A landscape with many valleys, sampled at points; each row gives a point and its height.
From any point a ball rolls to the lowest of the 2 points nearest to it. It stops when none of these is lower. Distance is the straight distance between rows; heights are no part of it.
q567 height 314: [ 64  81 145 149 111 121 156  52 116 138 130 169 168 150 118 125 171 112
 114  98  93 140 122 116 124  97 111 101 170 116 134 149 113 115 180 199
 129 141 149 130 177 126 170 137 149 102  57 137]
q660 height 197: [151 153  91 154 175 123 136 220 166 137 123 170 109 124 174 131 132 130
 154 166 162 128 144 111 129 115 147 133  89 191 117 145 167 122  86 104
  85 146 101  55 147 168 142  94 136 186 144  81]
q768 height 587: [174  82 129 122  76 130 152 134  84  97 168  95 120 112 124 122 125  88
 173  85  70 144 120 107 162 111 121 129 104 154 149  88 126 155 117 144
 161  85 161 193  93 133  93 147 163  88 121 111]
q434 height 477: [ 96 139 139 146 103  79 135  64  64  81 147 129 132 129  95 123 150  86
 152 142 120 123 130 136 154 150 101 111 185  87 175 128 103 146 103 167
 140 110 179 212 127 151  74 151 157  85  29 107]
q832 height 499: [190 116 159 194 112 166 128 228 139  93 146  86 130 125  98 122  87 211
  93  87 163 155  74 109 183 125 140 151 128 159  91  90 119 121 133  88
  85 131  86  84 142 103 159 144 148 119 169 174]
q751 height 492: [120  91 138 160  67 127 113  99 119 147 153  89 146 130  48  99 109 155
 107 144 120 117 101 156 135 134 117 163 160 100 131 122 111 148 149 124
 131 143  98 134 127  87 130 127 129 127 124 151]
q98 height 16: [102 132 158 101 118  99 132  37 144  78 118 167 125  81 146 113 178  83
 157 107  83 145  84 131  59 110 100  77 176  95 156 136 150 124 125 154
 188  95 192 121 186 115  90 145  91 126 101 175]
q508 height 271: [106 122 143 127 147 159 162  64 128 135 106 171 143  40 182 136 168 121
 112 119  72 149 104 140 108 110 102  76 176 101 139 128 137 117 174 128
 160 122 139  79 177 129 117 136 125 164 128 156]
q806 height 157: [155 124 103 133 189 122 142 207 164 116 122 168 124 102 186 140 158 102
 172 141 142 129 117  78 123 108 145 122  79 194 138 145 175 137  95  94
 120 143 128  72 133 155 126  92 140 184 128  88]
q593 height 442: [119 115 134 161 135 150 137 157 129 117 112 101 188  87 116 146 135 200
  93 104 159 152  99 105 131 173 125 129 136  89 131 136  76 125 173  81
 124 161 102  99 109 105 154  92 136 134 140 140]
q443 height 468: [127 190 104  65 152 124 136 103 160 145  86 176  53 152 167 124 152 132
  99 103 125 103 159 125 107  79 156 130 150 144 107 133 173  85 103 159
 134 114 132 110 186 112 128 171  83 148 141 117]
q709 height 535: [145 158 142  76 133 120  99 123 127 131 122 127  74 178 123 134 142  98
 175 137 127 124 162  97 152 140 129 129 110 178 124 116 176 159  93 182
 111  64 166 208 117 147 113 135 166  93 130 122]
q910 height 687: [146  98 106 155 127 148 161 180 127  97 148 112 163 100 163 113 146 173
 104  90 164 171 149 117 187  96 164 142 114 146  75  94  99  91 158 112
 154 156 158 107 153  66 155 163 110 122 131 121]
q753 height 354: [122 172  91 120 132 144 145 108 126 142 123 152  94 103 176 102 122 160
  82 138 110 111 143 158 115  81 145 121 172 106 128 128 134  76 132 112
 144 140 105  76 170 120 134 155  68 182 152 146]
q97 height 310: [ 97 137 150 143 156 180 149  99 110 156 104 169 148 110 176 153 151 136
  76  82  90 135 120 147 133  87 133  66 159 116 124 129 108  94 198 149
 130 149 114  77 158 144 183 120 142 127 160 154]
q689 height 548: [125 132 119 146 172 124 155 185 132 146 133 136 167 145 186 156 133 145
 149 129 156 161 165  97 142 127 156 120  94 156 112 159  98 119 139 110
  92 147 123 116 127 121 179  98 138 124 132 104]
q383 height 109: [129 133 138 135 123 100  69 113 100 129 138 126 102 156 138 131  95  80
 184 172 125  85 162 150 133 154 108  91  95 119 161 126 135 161 115 105
 140 105 151 195  93 149 122  79 151 136 149 144]
q91 height 560: [147  93 140 130  87 183 103  99  97 150 140 125 124 110 105 141 114  91
 153 146  64 107  97 173 127 137  86  85 132 109 151 109 149 147 171 140
 134 131 117 139  83 175 120  92 165 123 166 161]
q670 height 206: [120 123 128 107 109 101 164 106 151 110 113  76 147 135  75 108 134 164
  89 110 164 151 140  90 127 120 157 215 126  94 100 138  91 125 121 154
 132 137 126 135 131  64 119 166 122  99  77  97]
q829 height 347: [ 91 171 154  79 138  77  81  73 136  94  82 152 102 170 128 146 174  87
 151 132 138 113 119 107  89 132 108  97 140 116 150 141 159 129 102 161
 166  93 174 181 130 120  93 132 117 104 113 153]
q328 height 328: [104 137 151  78 133 114  97 104 146 141 100 109 102 211  80 117 105  98
  98 137 157  80 163 115 117 148 116 180  91 121 109 113 114 153  92 179
 120 100 140 189  90 102 117 157 112  69 114 117]
q446 height 394: [117 158 109 167 147 173 152 153 115 144 128 142 137 103 172 127 137 208
  61 113 135 144 145 154 164 104 154 113 166 114 110 132  90  76 165 112
 112 157  98  78 161 120 177 125 113 157 160 138]
q462 height 266: [128 157 132  86 135  90  76  96 130  98  96 154  94 140 149 150 176  79
 179 129 122 120 102 121  90 118 118  92 104 134 150 135 190 142  95 137
 175  94 173 153 130 133  87 106 135 132 150 144]
q674 height 378: [ 67 140 138 155 128 144 138  89 130 172 139 137 135 209  65  96  99 182
  80 128 125 117 153 150 132 104 137 179 190 109 111 172 107 100 151 164
  93 139  76  79 154 113 165 161  93 159  96 140]
q342 height 309: [ 86 105 142 165 119 147 124 104 109 173 133 129 172 149 113 138 133 154
  98 125 120 136 147 137 158 122 137 122 140 127 126 139  91 121 188 161
 109 151  95 112 131 117 191 111 167 121 126 127]
q909 height 267: [116 140 153 111 160  90 102 126 130 146 127 103 130 191  98 116 106 100
 111 159 175 106 170 105 131 171 124 175  76 117 110 139 103 162  97 145
 101 102 125 185  86 123 123 139 130  70 109  93]
q382 height 169: [134 137 140 132 160  84  67 166 136 133 127 129  94 173 130 115  85  84
 156 182 162  62 175 131 120 172 108 122  65 129 145 128 123 175  67 102
 120 111 146 186  81 143 113  86 132 126 146 119]
q205 height 168: [100 149 129 116 117 105  66  79 123 149 123 148  95 160 127 137 116  82
 165 170 137  94 154 145 112 137 125  97 132 127 151 118 147 144 126 127
 133 110 156 172 136 125 131  99 144 140 131 153]
q904 height 537: [116 177 102  97 164 118  85 170 173 161 100 152  86 166 103 128 107 128
 100 171 186  91 144 146 107 154 136 175  93 150 111 143 149 133  75 122
  82 128  89 106 135 145 113 129 103 142 152 101]
q842 height 237: [ 68 162 137 107 130 117  57  41 135 145 108 170  90 190  98 134 119  90
 168 158 129  91 157 144 102 136 105 105 191 126 137 114 155 141 124 161
 139 101 166 184 153 130 129 116 124 145  93 183]
q633 height 284: [158 143 142 140 146 132  81 188 146 147 147  98 104 156  94  95  90 128
 168 197 148 114 155 119 142 191 120 165  99 161 117 134 166 190  63 117
  69  97 106 149  88 167 127 103 161 132 150 114]
q688 height 435: [146 107 137 177 157 108 133 209 119  81 143  94 191 108 168 123 113 138
 156 137 162 127 132 103 150 166 116 125 106 133 146 117  69 138 147  41
 129 176 150 147  88 100 150 100 139 141 146 137]
q269 height 625: [149 140 118 129 142 154 105 194 136 123 109 140 118 119 175 123 100 112
 137 142 135  89  98 142  98 105 117 100  64 148 136 131 167 112 124 100
 115 164  85  47 103 166 126  91 131 181 197 125]
q513 height 473: [144 100 151 208 143 100 134 203 110  89 170  80 187 140 125 109 108 170
 133 133 178 146 137 102 178 166 130 171  99 127 126 128  62 155 137  60
 110 153 136 161  91  74 150 113 149 118 123 139]
q274 height 352: [104 143 105 169 128 154 160 119 126 142 140 119 144 107 143 116 147 208
  82 128 142 162 159 146 169 110 159 147 171 105 109 141  95  92 161 124
 114 151 115  87 172  78 171 129 117 148 119 132]
q918 height 290: [117 116 128 135  93 127 100  55 114 120 127 141 115  79 141 135 140  78
 186 166  84 124 115 180  94 116 108  89 170 102 167 101 136 135 133 109
 163 121 170 153 164 132 101 104 117 156 129 162]
q288 height 132: [143 185 106 133 168 144 165 172 144 166 113 158 125 151 156 132 118 231
  44 105 163 152 113 150 124 117 136 135 110 113 100 190 111  89 111 116
  73 154  40  62 111 171 148 109  88 161 142 109]
q475 height 261: [142 135  91 106  99 125 129 175 147 125 160 140  84 189 133 107  75 124
  72 117 170 100 158 169 107  96 167 156  86 141  93 115 114  96 121 129
  94 134 101 108 124 116 154 179  69 110 163 138]
q583 height 357: [128 107 136 120  75 143 106  43 123 130 135 151 106 118  95 140 126  65
 173 147  55  99 107 189  83 110  97  99 191 101 152 104 141 142 120 150
 166 110 182 165 144 130  91  96 103 140 106 174]
q438 height 368: [134 155 128 147 147 186 151 160 110 140 121 147 125  94 188 135 136 154
  79  92 106 128 126 152 153  88 149  91 148 138 113 103 107  83 181 126
 127 146 106  77 149 142 177 140 125 148 188 151]
q649 height 223: [ 81 100 143 155 121 144 149  65 111 162 119 167 165 143 148 145 159 129
 103  99  95 140 133 136 132  96 131  87 168 123 123 139 106 106 192 179
 131 148 123 109 169 127 189 123 150 115 110 142]
q951 height 411: [111 169 106  85 144 137 162  81 151 139 100 150  94 106 155 114 141 139
  90 120 111 114 140 116  99  94 150 136 170 103 120 149 144  87 117 142
 158 118 124  87 173 110 124 167  69 152 116 122]
q398 height 217: [ 97 145 118 106 159 143 152 115 134 141  96 155 138 123 183 152 126 137
  71 103 129 123 121 121  83 108 144  91 110 104 128 175 124  89 154 116
 139 160  82  68 126 139 146 123  89 141 152 128]
q578 height 391: [130 119 121 141 128 100 123 174 129  94 127  97 160  95 168 134 107 115
 148 139 153 115 122 125 106 146 126 111  88 115 154 122 103 123 133  56
 155 168 134 123 104 104 123 107 105 138 166 123]
q645 height 423: [171 135 116 128 118 158 161 172 141 139 131  98 140  71 133 120 125 194
  96 102 129 164  96 108 142 120 150 143 142 123 106 106 125 105 141 108
 121 130  88  79 126 104 134 146 126 140 163 131]
q102 height 543: [161  80 136  96  60 115 153  95 102 110 139  93 117 109  85 122 138  99
 142  81  82 133 109 111 146 111 124 157 118 117 130  90 127 147 116 171
 173 109 152 188  93 119  89 156 154  75  95  96]
q677 height 421: [119 114 144  75  90 111 119  83 139 117  98 111 106 179  65 115 130  93
 114 102 113  91 141 102 129 106 120 190 130 112 124 110 119 135 110 201
 147 112 157 188 120  83 118 168 131  70  87 118]
q355 height 60: [108  82 127 159  95 156 136  73 107 165 144 139 167  81  96 116 154 133
 118 151  84 127 108 157 131 127 102 114 204 105 145 114 121 135 189 146
 127 153 128 114 159 143 136 129 143 143  99 154]
q569 height 662: [145  98 117 131 101 129 154 151 119 101 141 127 134 117 175 121 138 122
 124  81 134 141 140 116 169  71 168 109 108 152  99  89 122  92 167 126
 164 141 163 124 160  69 158 175 107 104 152 133]
q22 height 381: [ 94  96 144 179 131 147 137 134 112 137 121 107 196 130  97 151 141 182
  84  99 153 149 124 106 145 159 133 138 121 104 114 142  61 133 182 125
 117 158  95 116 104 116 181  91 163  99 123 124]
q693 height 487: [138 112 141  88  80 107 129  83 104 110 122 112 106 163  74 121 137  86
 138 102  98 103 137 116 156 120 107 165 119 119 137 107 128 149 101 190
 155  91 163 212  99 123  92 157 159  62  86 107]
q183 height 546: [134  98 132 177 113  89 148 130  60  90 170  78 176 116  97 113 129 132
 144 124 126 154 134 114 186 166 109 151 133  98 156 127  77 160 128 109
 136 122 139 194  75 135  83 135 176 100  68  92]
q110 height 559: [120 175 117 114 148 122 112 149 150 172 132 130 105 169 122 119 104 147
 109 174 177 127 167 152 126 132 164 165 111 147  96 144 137 122 108 132
  67 125  92 112 147 128 150 141 118 143 150 104]
q447 height 434: [ 78 177 138 119 153 138 126  93 129 186 134 139 110 228  74  97  85 181
  77 137 149 119 176 179 130 110 151 197 176 122  98 162 110 102 127 162
  71 130  89  99 164 121 160 171  81 166 113 130]
q736 height 408: [ 80 122 154 124 107  89 137  39 103  99 133 161 156 137  95 128 159  77
 152 132 110 122 109 114 110 148  92  93 186  93 169 152 130 138 139 189
 140 123 180 181 141 159 113 144 136  83  29 145]
q248 height 361: [179  85 135 123 124 156 166 177 151 105 131  84 158  52 123 136 122 174
 108  63 115 169  84 101 129 129 146 135 116 127 111  62 115 113 148  88
 162 150 108 107 102  99 117 149 117 129 160 126]
q715 height 582: [126 156 124  73 153 106  54 152 169 132 102 171  62 199 126 159 117  70
 140 138 151  73 119 133  95 140 107 100  54 159 129 112 189 145  74 154
 126  90 144 143 106 145 104  92 124 129 171 147]
q624 height 229: [135 145 107 152 181 119 125 246 193 144 140 159 104 171 140 117 104 111
 160 175 162 126 149 114 119 137 129 157  99 201 100 142 167 153  55 119
  47 125  83  65 139 185 150 111 146 156 139  79]
q622 height 316: [176 122 131 137 118 135  99 167 121 142 155  80 100 130  94 105  89 116
 179 178 115 115 140 120 150 175 102 141  98 152 131 124 159 187  63 106
 115  98 117 168  57 174 105  95 149 127 148 118]
q181 height 291: [ 94 138 116 147 124 143 160 107 135 149 128 113 147 154 102 116 125 208
  61 114 151 151 150 130 137 112 159 168 151  99  99 175  91  96 147 146
 103 149  91  82 149  89 170 140 105 134 104 131]
q127 height 510: [127  90 150 209 134  91 137 172  72  91 180  78 185 143 104  98 122 150
 129 119 143 155 144 100 199 161 110 165 103 124 143 127  59 173 138  93
 131 137 129 184  78 106 124 121 181 104  87 123]
q267 height 568: [119 152 115 158 157 110 136 166 130 151 152 129 131 162 162 127 106 146
 131 161 180 146 190 143 146 120 177 147 108 154 102 150 110 117 131 111
  73 141 119 125 162 107 175 123 127 130 145 111]
q42 height 302: [160 167  77 110 117 127 121 164 141 132 140 135  75 107 166 107 109 142
 110 159 151 108 153 168 125  86 165 130 136 133 110 105 150  88 115  97
 123 134 116  96 165 117 120 155  77 168 172 134]
q747 height 215: [105 154 138 122 200  77  80 169 150 148 118 138 113 197 125 128 107  88
 131 178 191  81 169 109 118 186 106 148  54 139 114 146 122 171  78 116
  93 108 125 172  99 143 121 121 122  95 135  93]
q154 height 166: [128 145 123 118 155 140 147  95 125 148 104 165 133  73 204 146 182 128
 139 117 100 165 126 113 134 106 144  89 131 130 128 143 155 117 146 121
 150 116 139  96 172 126 134 120 138 160 141 114]
q882 height 426: [122  82 144 155  68 113 137  94 144 114 144  70 148 108  33 101 116 182
  98 119 126 139  80 140 124 136 126 182 172  89 128 115 101 125 129 120
 152 144 100 121 144  63 103 143 107 124  99 138]
q754 height 344: [137 127 104 109 111  93 115 166 144 109 128 111 113 137 143 130  88 100
 117 144 159  92 137 143  86 119 145 125  84 113 130 123 119 119 114  82
 146 145 126 120 110 105 123 126  73 120 169 128]
q301 height 604: [153 139 116 119 131 141 101 170 144 147 110 126 113 109 138 120 111 113
 161 172 131  99 101 127 107 129 126 125  87 148 140 127 177 139  95 107
 118 138  95  71  94 160 112  96 133 177 178 111]
q528 height 313: [ 75 144 131 113 120 132  96  58 145 150 113 152  99 172  87 111  98  99
 144 144 118  80 172 142 101 106 128 143 214 123 138 116 129 122 125 164
 134 122 153 140 181  99 137 143  92 149  86 166]
q986 height 417: [ 75 168 133  91 147  92 106  66 149 113  73 149 122 126 142 149 163 102
 133 148 150 121 131  94  87 130 127 111 151 113 145 163 141 116 103 153
 164 116 155 131 157 121 115 135  97 128  92 130]
q529 height 79: [ 99 116 120 110  92 108 154  98 152  99 114  98 124 146  87  97 116 132
  81 109 155 109 147 114 101  91 151 191 134  98 113 127  88  96 122 152
 155 152 135 120 152  63 135 181  75 107  83 118]
q299 height 207: [133 172 113 137 144 146 163 146 141 161 120 131 134 140 123 124 114 231
  57 117 160 160 123 129 133 121 156 160 135 101  97 186 114  95 126 122
  82 138  54  79 124 120 150 124  99 138 133 115]
q312 height 295: [179  85 142 119 141 161 163 164 133 102 131  96 174  40 147 154 135 135
 134  55  94 174  86  98 127 144 123 121 115 129 135  76 111 136 159  90
 172 140 138 119  89 130 109 134 146 127 157 116]
q704 height 527: [180 115 157 184 114 156 115 221 136 115 156  82 143 117 108 114  82 191
 131 129 149 146  93 108 158 155 126 146 126 157 123 111 120 143 126  73
  78 135  91 101 113 117 154 114 153 133 173 156]
q228 height 494: [153 117 151 176 138 181 134 163 125 103 111 105 174  71  92 147 142 213
  74  74 147 145  74 118 159 159 133 128 161  96 127  91  74 113 173  89
 137 152 111  81 131 118 163 106 160 138 155 156]
q244 height 305: [138 113 131 152  98 117 159 131 144 112 136  83 151 142  62 101 119 195
  80  96 170 172 116  96 150 123 155 216  94 105  87 138 101 135 136 130
 114 137  84 123 128  60 127 154 135 105 107 123]
q377 height 478: [135 143 127 117 118 125 133  96 112 151 137 101 132 123 105 119 147 129
 153 165 128 154 174 121 168 141 152 175 152 142 117 131 134 150 133 158
 109 110 141 169 147 117 122 136 171 117 101 104]
q7 height 341: [143  99 128 145  90 106 140 110 145 103 147  65 155  62 103 120 128 174
 123 127 135 159  99 145 125 142 133 162 161  94 131  92  90 111 124  89
 162 140 137 127 138  65 102 141 106 130 117 117]
q762 height 422: [129 117 129 112  85 137  79  74 138 139 123 127  95 141  74 146 104  66
 164 168  70  77 120 191 101 136 102 113 156  87 138 115 137 138  94 132
 162 113 156 177  92 127  93  76  99 145 134 156]
q386 height 469: [ 70 170 118  87 154 110  91  91 163 125  64 132 111 137 112 135 131 103
 104 169 165  85 142 109  76 137 123 143 144 121 140 152 139 116  90 125
 154 143 128 114 146 118 102 137  62 140  97 125]
q608 height 507: [ 89 168 108  84 158 101  81 130 164 138  75 142 101 161 102 139 117 110
  90 165 190  74 139 137  81 143 128 154 111 128 126 145 140 125  84 120
 123 145 105 117 127 122 103 137  70 138 135 112]
q713 height 306: [148 121 102 115 125  92 140 205 154 106 151 137 109 165 162 126  85  92
 119 127 181 100 154 121 107 113 157 131  65 145 103 122 115 113 120  99
 122 138 131 132 119 108 142 155  82  88 152 120]
q289 height 553: [192 121 144 177 141 171 132 238 149 108 133  87 138  93 140 116 106 177
 161 144 133 135  78  94 137 153 106 123 132 170 131 113 137 142 114  64
  79 146  98  81 105 144 151  96 148 178 185 151]
q937 height 514: [109 192 103  57 162 114  92 130 167 147  92 199  46 202 154 143 125 111
 103 111 155  90 139 153  87  90 145 109 114 167 118 127 184  97  89 167
 112 111 124 113 168 143 125 145  89 151 158 133]
q818 height 595: [166 119 152 133  95 185  96 131 116 156 127 104 140 102 104 121  96 127
 144 148  85 101  75 170 122 138  90  95 127 112 148 108 137 141 156 116
 123 135  79 106  73 171 122  92 152 151 198 155]
q227 height 198: [108 101 157 108 123 132 155  50 142  94 113 161 151  51 163 130 159  87
 126  93  66 147  83 137  71 116  90  70 166  90 152 134 136 126 156 137
 186 114 162  89 179 123  94 146  96 125 107 167]
q554 height 483: [147  99 126 140 145 167 170 151 108 143 132 112 190  78 152 157 172 165
 141  80 115 195 134  89 172 143 143 131 138 136 122 119  89 136 165 131
 129 129 137 121 119 122 145 111 169 116 102 108]
q983 height 184: [146 105 128 163 105 158 125 111 117 155 139 104 158  51 108 122 156 177
 137 154 112 155 110 155 156 150 116 127 186 115 147 111 115 129 164 103
 121 140 126 109 146 118 124 116 156 155 136 133]
q659 height 179: [109  69 131 141  94 143 146  56 103 133 142 138 166  75  99 128 154 102
 136 141  75 126  95 155 109 139  88  96 191 103 155 121 135 143 169 151
 140 141 162 137 142 167 110 132 135 115  78 146]
q479 height 216: [155 111 144 105 103 124 127  93  87  85 133 127 112  81 156 154 158  62
 198  98  63 152  81 160 107 125  94  77 107 125 160 118 155 147 126 108
 182  85 181 165 116 155  64 114 144 112 152 134]
q799 height 392: [151 128 128 113 144 124 146 132 100 132 140 105 144 123 119 139 128 108
 171 138 118 149 145  76 161 169 129 141  99 144 132 159 149 163 113 126
 127  96 124 176  63 180 115 123 164 101  97  91]
q155 height 522: [145 122 121 154 176 162 166 208 134 119 121 126 189 107 186 164 148 169
 132  93 142 168 143  87 160 143 151 117 114 151 112 128  77 126 155  96
 120 159 142 108 116 117 176  91 142 124 138 127]
q153 height 139: [114 153 110  91 164 112 141 134 151 154  98 165 112 153 162 156 123 121
  91 119 154 120 127 123  85 116 150 110  81 126 120 181 150 102 119 130
 121 149  82  78 118 153 141 122  99 140 153  95]
q190 height 617: [181  83 138 123  92 135 144 175 119 107 165 102 118 123 165 130 117  81
 167  86  90 145 122  93 150  97 138 114  90 174 131  77 133 147 129 134
 156 103 161 158 106 108 132 148 140  91 154 140]
q11 height 269: [165 153  70 118 140 114 153 200 155 112 143 166  87 114 188 122 122 139
  97 138 171 124 161 143 128  98 169 131 107 159  98 136 151  79 114  92
 115 148 111  86 164 140 129 154  73 151 155 105]
q46 height 439: [147 101 132 141 138 145 170 154 108 134 153  92 184 115 113 141 139 158
 149 105 123 182 133  68 172 156 139 158 109 145 120 142 107 157 144 130
 111 119 115 155  80 141 133 122 185  99  95 105]
q120 height 353: [160 130 127 105 125 128 111 123 112 134 132  90 116 120  96 128 114 106
 172 167 105 118 132 109 146 174 110 141  98 126 138 137 159 169  90 116
 145 104 121 176  55 178  90 109 146 108 127 101]
q539 height 551: [106 170 122  69 157 124  71 129 161 140 102 195  65 205 143 152 113  83
 125 121 148  86 102 154  74 109 129  82  66 146 127 141 203 117  94 158
 127 112 116  91 122 155 112 108 116 149 173 147]
q409 height 50: [118 190  99 102 175 132 139 156 155 178 106 178 107 161 148 138 123 174
  60 130 160 126 127 161 112 114 143 140  98 131 111 189 142  88  91 136
  87 151  53  61 119 188 144 127  83 169 137  81]
q121 height 506: [151 149 134 113 119 119 106 119 103 138 141  97  98 145 106 115 131 103
 174 160 125 136 190 123 179 139 148 176 142 169 124 106 152 166 102 162
 109  89 163 209 133 130 105 143 177 102 112 111]
q359 height 472: [125  83 134 144  68 127  98  77  96 138 166 117 109 156  69 127  99  76
 144 148  80  78 133 192 136 138  89 101 145  88 151 117 117 159 126 146
 158 112 157 205  86 139 113  86 141 110 114 157]
q816 height 576: [183 110 127 156 140 160 121 216 147 118 127 104 122  91 145 111 109 141
 187 162 116 126  89  92 121 146 100 127 102 180 141 125 159 155  96  83
  97 146  93  82  77 166 124  92 153 193 166 120]
q407 height 230: [107 131 119 141 113 111  87  88 116 121 122 140 117 108 174 137 131  92
 172 163 125 114 140 158 101 117 127  83 134 115 165 119 137 124 149  92
 156 132 156 137 156 114 131 108 126 159 149 160]
q941 height 523: [101  97 131 181  95  80 150  97  45  76 165 109 170 122 110 118 141 104
 141 121 120 142 127 135 180 148  98 117 154  89 173 117  75 144 125 148
 144 123 161 200 110 144  77 153 171  91  40  94]
q579 height 440: [122 139 122  99 115 131 134  82 133 169 118 125 132 120 110 131 151 132
 127 147 124 133 145 112 134 130 151 147 150 114 121 140 133 125 137 160
 124 118 120 127 146 120 132 146 138 125 114 115]
q265 height 90: [142 141 122 125 172 120 136 138 128 141 107 169 129 100 210 158 173 111
 184 130 122 164 127  90 126 116 150  92  87 171 134 152 170 133 127 115
 133 119 147 108 145 148 137 100 156 165 147 111]
q173 height 255: [144 148 126 137 174 123 103 215 169 157 142 119 112 165 119 107 101 126
 160 197 159 136 151 103 130 164 134 168  98 182 102 143 169 173  66 124
  47 112  98 108 120 162 137 113 152 141 145  99]
q282 height 315: [ 85  97 152 136 114 113 157  42 104  88 145 158 172  89 114 130 162  72
 145 127  88 134  70 138  81 145  69  60 181  96 172 157 144 134 152 173
 149 133 187 150 147 180  96 136 124  91  33 166]
q477 height 603: [ 72 174 143  75 176 119  95  95 154 181 107 169  73 246 127 141  99 120
 126 146 172 109 179 160 120 131 146 141 118 162 101 122 133 116 108 173
  72 112 133 158 175 119 165 149 122 124 132 120]
q776 height 263: [149  85 134 158 107 136 134 120 126 110 140  78 173  35 115 136 149 176
 134 120 108 164  88 156 139 166 110 133 174 106 154  84  92 119 154  73
 156 142 142 117 133 106 107 128 138 151 138 122]
q468 height 570: [ 99 170 150  71 148 101  84  91 145 148 108 165  73 212 130 147 141 112
 158 126 146 124 162 121 115 124 144 112 115 168 114 125 166 134 116 185
 103  74 154 177 157 125 153 134 151 106 143 135]
q327 height 640: [164 105 138 121 104 125 149 147 116 104 150 133 120 118 189 131 146  93
 155  74 107 153 129  97 151  80 158  95 100 162 115  87 143 123 156 133
 158 107 171 138 144  93 148 167 131 103 162 145]
q361 height 379: [ 85 139 132 123 117 134 138  49 134 158 121 144 128 134  94 104 133 132
 128 155 106 111 160 126 118 106 137 146 208 114 126 138 128 113 147 173
 130 129 135 115 181 111 145 150 113 141  81 134]
q478 height 518: [128  95 136 133  94 149 119  67  75 120 152 127 112 131  92 144 119  66
 164 132  65  98  99 183 124 145  69  60 127  94 158 136 150 151 148 133
 160 110 157 186  76 189  92  83 162  91 122 155]
q167 height 298: [154 133 149  95 134 110 108 112 109  85 116 143 113 105 175 145 170  73
 188 100  87 152  82 119  88 121 110  71  81 136 151 140 190 147 127 113
 183  93 164 133 116 140  73 109 149 124 164 148]
q83 height 461: [181 150 125 161 122 177 163 201 135 118 140 110 123  95 125 110 119 230
  59  77 145 165  93 114 182  99 155 147 140 134  87 100 116  90 144 111
 100 131  86  75 143 107 154 150 125 132 162 153]
q763 height 199: [118 123 101 120  91 119 139 131 138 107 143 116 101 167 116  99  99 154
  58 117 171 107 159 152 120  86 164 176 116 124  98 133 108  88 138 128
 122 160 112 107 141  86 150 183  62 121 130 141]
q668 height 234: [161 149  74 138 184 122 178 234 173 126 133 191 102 132 189 144 131 142
 101 119 163 147 148 129 122 103 156 125  86 167  89 166 143  89  95 108
  96 156  86  49 151 167 138 117  96 153 137  79]
q621 height 208: [168  93 147 108 147 153 161 140 102  92 132 104 167  68 154 159 135  91
 167  72  73 166  82  97 124 152 106  97  97 135 160 111 128 151 149  92
 169 128 141 148  65 165  85 125 162 113 135 119]
q635 height 420: [ 83  51 122 151  80 106 150  60 108 120 134 152 162 149  81  98 165 101
 115 102  78 116 110 118 130 103  89 136 174 119 134 130 122 136 154 216
 136 158 161 151 175 136 134 156 155 105  15 134]
q360 height 212: [120  84 132 130 104 142 148  82  84 116 134 123 166  60 124 148 155  99
 147 122  84 140  90 147 123 164  80  86 152 102 157 130 130 142 169 122
 154 134 152 149 113 177  92 125 160 107  97 122]
q876 height 104: [150  96 127 128 123 140 162 112  61  95 151 111 152  67 141 157 144  86
 180  92  68 158  88 141 139 153  78  81 128 133 168 113 134 144 151  99
 165 102 174 176  93 179  71 138 173 103 122 103]

For each start below, name the point where the ball stops.
q301 => q876
q539 => q265
q359 => q383
q941 => q355
q46 => q265
q183 => q529
q693 => q383
q269 => q876
q579 => q383
q110 => q462
q446 => q409

Call two points neighbours if one is among the 2 nearest of the other. Go from one point of each pair to the other, from neighbour to neighbour, staying as low as possible. Name the highest point that can't be avoided.
q462, q876 => q167
q265, q98 => q508
q355, q876 => q360

Write out the way that a ball takes from each point below.
q554 => q46 q799 q120 q622 q633 q173 q624 q660 q806 q265
q121 => q377 q579 q361 q528 q842 q205 q383
q190 => q768 q102 q693 q677 q328 q909 q747 q382 q383
